Each row is a point on a tangle of strands that fork, close into loops and nearly touch. The rows are in no order.
Two points are linked if the straight distance between their rows is under 50. Some points are linked to none.
Ligas: [ 10   9  -6   5  31 -10 -20 -17  22  12 -16   0 -11 -20 -10 -16  10  -5
 -11   8  -5  12  14]
reg: [ 11  -9  -6  -5  -6  -2 -19  15 -15  15 -14 -20 -11   5   8 -17   5  -2
 -12  -6   6  -5   0]
legi: [  2  -3  -8   1  -6  12   1   3 -15   4  23  -5  -3 -12 -23 -19  -3  -7
 -15   6  14 -15  12]
lofa: [  0  15  -1  -4 -10  30  18  -9  -7  10  30  27  -6 -10  19  16 -20 -22
  -4   2   7 -11 -11]
romad: [  4  -7   9  -3 -22  13  22 -13   0  -4   7  12  22   6 -21  -8  -3   7
  -6  12   4  18   5]
figu: [  1  -3   5   6 -14  10  21  18  -7 -13  -1 -17   1  32   8   7  -3  -1
  16   5  -8   1  -2]
bos: [-17  12  15  17 -12   0  13  -9  -7  11  19  11   0  -1 -17  -4  -7  -7
   1  15  24 -23   4]
Daset: [ -2   2  23  12   0  40  13   1   0  -7  26   6  17 -15   5  17  -6   8
   1   8  15 -21 -12]
feves: [ 18  -4   4  -3   5 -13 -22  17  -3  -6 -16   0  15   5  13  -5 -15  13
   1 -23 -12   2   8]
Poful: [  0 -13  -7  -9  25 -17 -18  14   7  -6 -17 -11  -2 -22   7   9   9  -2
 -11 -17  -4  13  11]
Zosok: [ -1  -7   6   6  11 -15   4 -10  32  -9  -3   7  -1  20  -2 -25  10  14
   4  -3   8  18  20]
Fove: [-25   9  15  14  -8  -5  10  11 -14   5  10  12  11  10  -8   7   4 -21
  18  14   8 -24  -8]
riki: [ 11  -4  -3  -4   8  -7 -36  -8   4   9 -25  -9 -11   4   7 -24   8   1
 -12 -19   5  -5   5]
Keme: [ -1   4  -1   6  19 -18  -4 -19  29   3  -7   0  -5  -7  -8  -9   4  12
  -9   0  -1  16  16]
Mafe: [  9 -12  -6  -8  -1  10   4 -15  -7 -20  17  17  17 -17   5   0  -5  20
 -17  14  15  15  -2]
nodi: [ 32   5  -7  -1   5 -14  -8 -15  -5   8 -14  21   5 -11   5  -3   1  18
  -3 -20  -9   1  -3]
rugir: [ -4  -7 -19 -15  15 -19   2   8  -6  -4  -4  -9  -5 -22  10  10   3  12
  -9  -5  -3   2   2]
Tud: [-18  -3  13  -8   5  -3 -18   1  32  -8 -25  -2   6  34  -4 -14  30 -13
  16   0  -3  23  13]
Zadi: [  6 -11   9   8 -30  31  15 -20   4  -9  21  15  11   2 -13  -1 -16   9
  -9  10  11  15  -8]
lukat: [  0  -6  -2  -1  -5 -16  22 -13  10   5  -1  18   8  16   4   6   3  15
   4   5  -8  28   1]
maf: [  3   5 -15  -7   1   5  -9  -8 -11   1   5 -11  -3  -3 -11 -33   0  -7
 -26   9   5 -14  10]
luz: [  8  10   5  -2  -2  13   4  -7 -18  10  19  -2  11   0   4  -1  -9  14
  -3   7  -5 -23  -7]
Funet: [ -8   1 -13 -15   7  -4   4   9 -21   0   5 -14  -8 -28   6  16   9   8
  -6   8  15 -13  -6]
dipes: [ 11   8 -15   1 -10  19 -10 -34 -18  -3  20   4  -8 -27 -18   7 -10  17
  -7   6   7 -10 -14]
rogo: [  4  -1  -6   6   5 -16  12 -20  19   2   2  14  -4  -9  -8  -1  -6  22
  -5  -2  -1  22   1]
benu: [-14 -15   0  -1  21 -16 -20  -2  28  -1 -36  -2  10  12  10 -18  13 -28
  -9  -3 -10   7   5]
kenam: [ -5  -1  28  10  10   3 -13  -7  40  -9 -16   8   9   8 -12  -2  33 -12
  15  -1 -11  22  13]
rul: [ 18   6   6   6   4 -23 -19  -5  13   5  -8  18   3  -3   8  -3   0  13
   6 -26 -14   7   0]
Ninem: [-29  12  -3  -5   0   2  13  14  -5   5  23   3  -6 -21   2  26 -11  -1
  13   6   3 -18 -29]
sapi: [  0   4 -21  -9 -13  -6   4  14 -14  -2   0  -8 -26  -6   3  17 -15   2
  -2 -22   4 -12  12]
Sem: [-27   2  11   9  -3  18  26  -3   6   3  16  23   6   5  24  20 -13 -19
  25   1   1 -12 -32]
sab: [  8  -5  19   2   5   7 -13 -20  26  -6  -8  12  17  15 -20 -20  34  -3
  11   3 -12  28  14]
natav: [-16 -20   2  11 -16  -6  10  -6  -4   2  -1 -26   1  21  -5 -12  10  -5
 -11  -4  -2 -11   2]
Kimeb: [ -3   4   6   6  -2 -11  -5 -10  -9  14  -1 -10   0   2 -11   5   4  -1
 -17  23  14  10  19]
ser: [  7   1 -14  -2  -7   1   5  -6 -10   3  14  -3 -26   2   4  11  -3  16
 -18 -21   8  -3   4]
moke: [-27  12   4   9   9   9  12  11   2   6  20  19  -7 -10  17  27 -14  -9
  27  -1  10 -18 -32]
Bel: [ 16   7  -1   2 -11   9   8  33 -12  -8  -6 -10  -3  12   9   0 -23   3
   8  -3  -6  -5 -10]
lof: [ 20  17 -24 -27  11   5  -1  -5 -24   5   2  -2  -7 -19  -4  -4   1  13
   1   3  -4 -10  15]
pege: [  2 -26   3  13 -15  -7   8 -19   3   9   2 -11   8   5 -17  -9   9  10
 -17  -8  -4   9   4]
Gug: [ -4   5   5 -12   3   3   2 -11  19  -8 -12   1  18  20 -24 -25  19   1
  -1  13  -9  26  11]
nanil: [  2  -9   4   3   2 -22   4   5  10   1 -13   7   3  23   7  -9  10   5
   3  -3  -4  21  16]
Ronog: [ -2   6 -15 -12  -6   2   7  23 -17  -5  11   1 -10 -17  10  20 -27  -5
  17 -13   1 -25   3]
Gam: [ 27   7 -14  -8   2 -14  -3 -30  -5   8  -7  23  -7 -24  -6  -9  -7  19
   4  -8   7   0   8]
gep: [ -3 -13   4  -2 -11   7  14   1   0  -6 -13 -30   9  32   0  -5  18  -5
  10   6  -4   3   3]
kunat: [-19  -3  -8  -2  -4 -22  -7  22 -16 -10   7 -13 -13   0   1  17 -25  -4
  20   9 -13  -5 -25]
mal: [  4  -2  11   7 -13  36   4  -7  -3  -3  26  -2   9 -17 -13   4 -17  15
 -14  12  14   0  -8]
Damud: [-12   4  27  11  11  42   8  18  -1   2  25  13  11   6   6  14   3  -1
  17   7  18  -8 -17]
komub: [-10  -4  11   7  23 -10 -33   8  37  -4 -23   1   3   5  23 -12  14 -30
   9  -4 -31  -5   0]
Bif: [-23  14  -6  -1   6  -2   3  15 -20   2  13  -3 -14 -24  -3  16   8  -3
   9  -1  12 -30 -24]
zumut: [ 11   6   3  -4  -9  18  25  23  -9   5   8   8  -9  -1  15  11 -16  -2
   5   3   8  -5 -16]
seti: [ -7   3  19   2  -7  34  30  14  -6  -3  16   3  10  19  -5   8  12  -8
  21  16  10  -5 -17]
begad: [-19  -3  10   4 -15 -13   1  13 -19  11   1  -9  13   8   2  -8  -2 -10
   9  12   6 -23  -5]
gazup: [ 21  -5 -11  -3  -3   0  -8  -3 -11   3  -9   0 -17 -15 -10   1   7   5
 -16 -24  12   4  12]
mozok: [-20  -2   1   6  -9   4  42  -8   5   0  19   9  11   9  11  21  -9  -3
  16   9  -5 -10 -15]
ped: [-15  -4  -8  -6   8 -14 -15  19   7 -18 -20 -24   1  14   1   0  -5 -13
  -8   3 -18  12  -4]
pite: [ 14   5 -17  -6  -9   0 -12 -32  -6   0   3   5  -6 -31 -26  -6 -10  18
  -2   5  11  -4   9]
Karu: [-14 -12 -12  -2  23 -26 -21  15  14 -18 -27 -18   0  -8   5   3   4 -10
  -9 -11 -17  14  -2]
Fabut: [  3   2   9   9  -3 -11  15 -10  -6  23  -3 -15  -5  11  -3   9   2  10
  -2  19  -3   7   5]
pebu: [ 14  16 -13  -7  -9  16   9 -11 -22  10  26  25 -11 -15   3  14 -12  -6
  -3  -3   9 -21  -2]
zolun: [  2  10  -6   0 -13  15  23  15  -6   7  10  20 -10  -4  29  21 -32 -24
  15  -2   1  -8 -15]
vofuv: [ -4 -12   5   1  -8  -4 -15  18 -20   5 -19 -28   7   7   8 -15  -2  -7
   0   4  13 -24  -3]
kolan: [ -5  -5   2  18  -2   9   6  30 -17 -14  14 -10  -7  28   8  20  -9 -15
  22   6 -12 -14 -12]
dobe: [-21  -2  -7  -5  -5 -22  -2  19 -10  -8  -5 -19   5   4   0  12 -14  -6
  -3   9 -14   3  -8]
ruke: [ 14  -3  -8  -8   2  -6 -30 -14   3  14 -18  -4 -18 -18  -9 -12  10   6
 -10 -23  10   0  18]
lugod: [ -5 -10   5  -9  -9   5 -11   1  11  -1 -27 -21   7  45  -5  -7  20  -6
  13  -4 -12  25   8]
Gonok: [ 16  12 -18 -27  -6  19   8   7 -28   3   8  12  -9 -20   2   8 -11  -2
  11 -12  -2 -21   4]
bas: [ -2   1  11  10  23 -14 -30  15  28   1  -4   6  -4  -5  15  -2  18 -17
   6 -16 -30   7  13]
Peva: [ -1  13 -15 -11   4 -10 -12  -5  -9  -2 -12  -6  -7  -3 -15 -17   7 -14
 -28   1  -2   1   3]
Tizi: [ -1   4   1   0 -13 -19   3  -6 -13  -8   0   6   3   2   3  -9   2  13
 -10  -3  18  -4  -5]
mivum: [  5 -15  -1   4 -17  11  22 -21  14  -8   8  -7  14  14 -26  -4   5  12
  -5  -1 -13  23  14]
Lano: [ 16   1  -2  -8   2  17  18  16 -10  -2   8   9  -5   1   7   2  -3   8
 -14   7  12  16  -2]
Debob: [ 13  -1  18  17  22  -3 -28 -20  31  12   0  16  -9 -16 -10 -19  19  -9
   4   9 -14  12  10]
Fogi: [-10   9   6   8  -3  -1  29  -9  -3   4  11  -7   4  10   3  22   0   7
   5  21  -8  -7  -6]
kimer: [-10   9  -9  -3   9 -10 -16  -2   0  -5 -23 -24  -1  11  -3  -6   6 -20
 -21   7  -5   2   1]
gupe: [ 19 -10  -7   0   7 -15 -21  22  -2 -10 -29 -21  -4  -3  16  -7 -12   5
  15 -12  -7   0  -3]
Febu: [ 17  -1   5  -5  10  10   9   4   6 -19   2  12   6  -2   4  -4   5  14
 -14   3  10  28   0]
rom: [  4   2  16  11  15 -21 -33  -3  25   5 -10  11   7  -2  13  -5   9   2
   6 -21 -15  -1  17]

A fork is a point with three links, a tip a point with one. Leave the first point through the second and follow the links. Name the first fork or tip that comes.
Fogi; mozok | ped
ser; gazup | bos
ped; Karu | Kimeb
bos; Fove | Gonok
seti; Damud | gep

How many points has the smallest loop of links through each point below? Write 0 if it is on no loop.
kenam | 0
rogo | 5
Peva | 0

A tip is a point with one link. Name the tips that can be reached along the links from each point below, in the order of the rows.
maf | legi, Kimeb, kunat
Zosok | Debob
Gam | dipes, benu, gupe
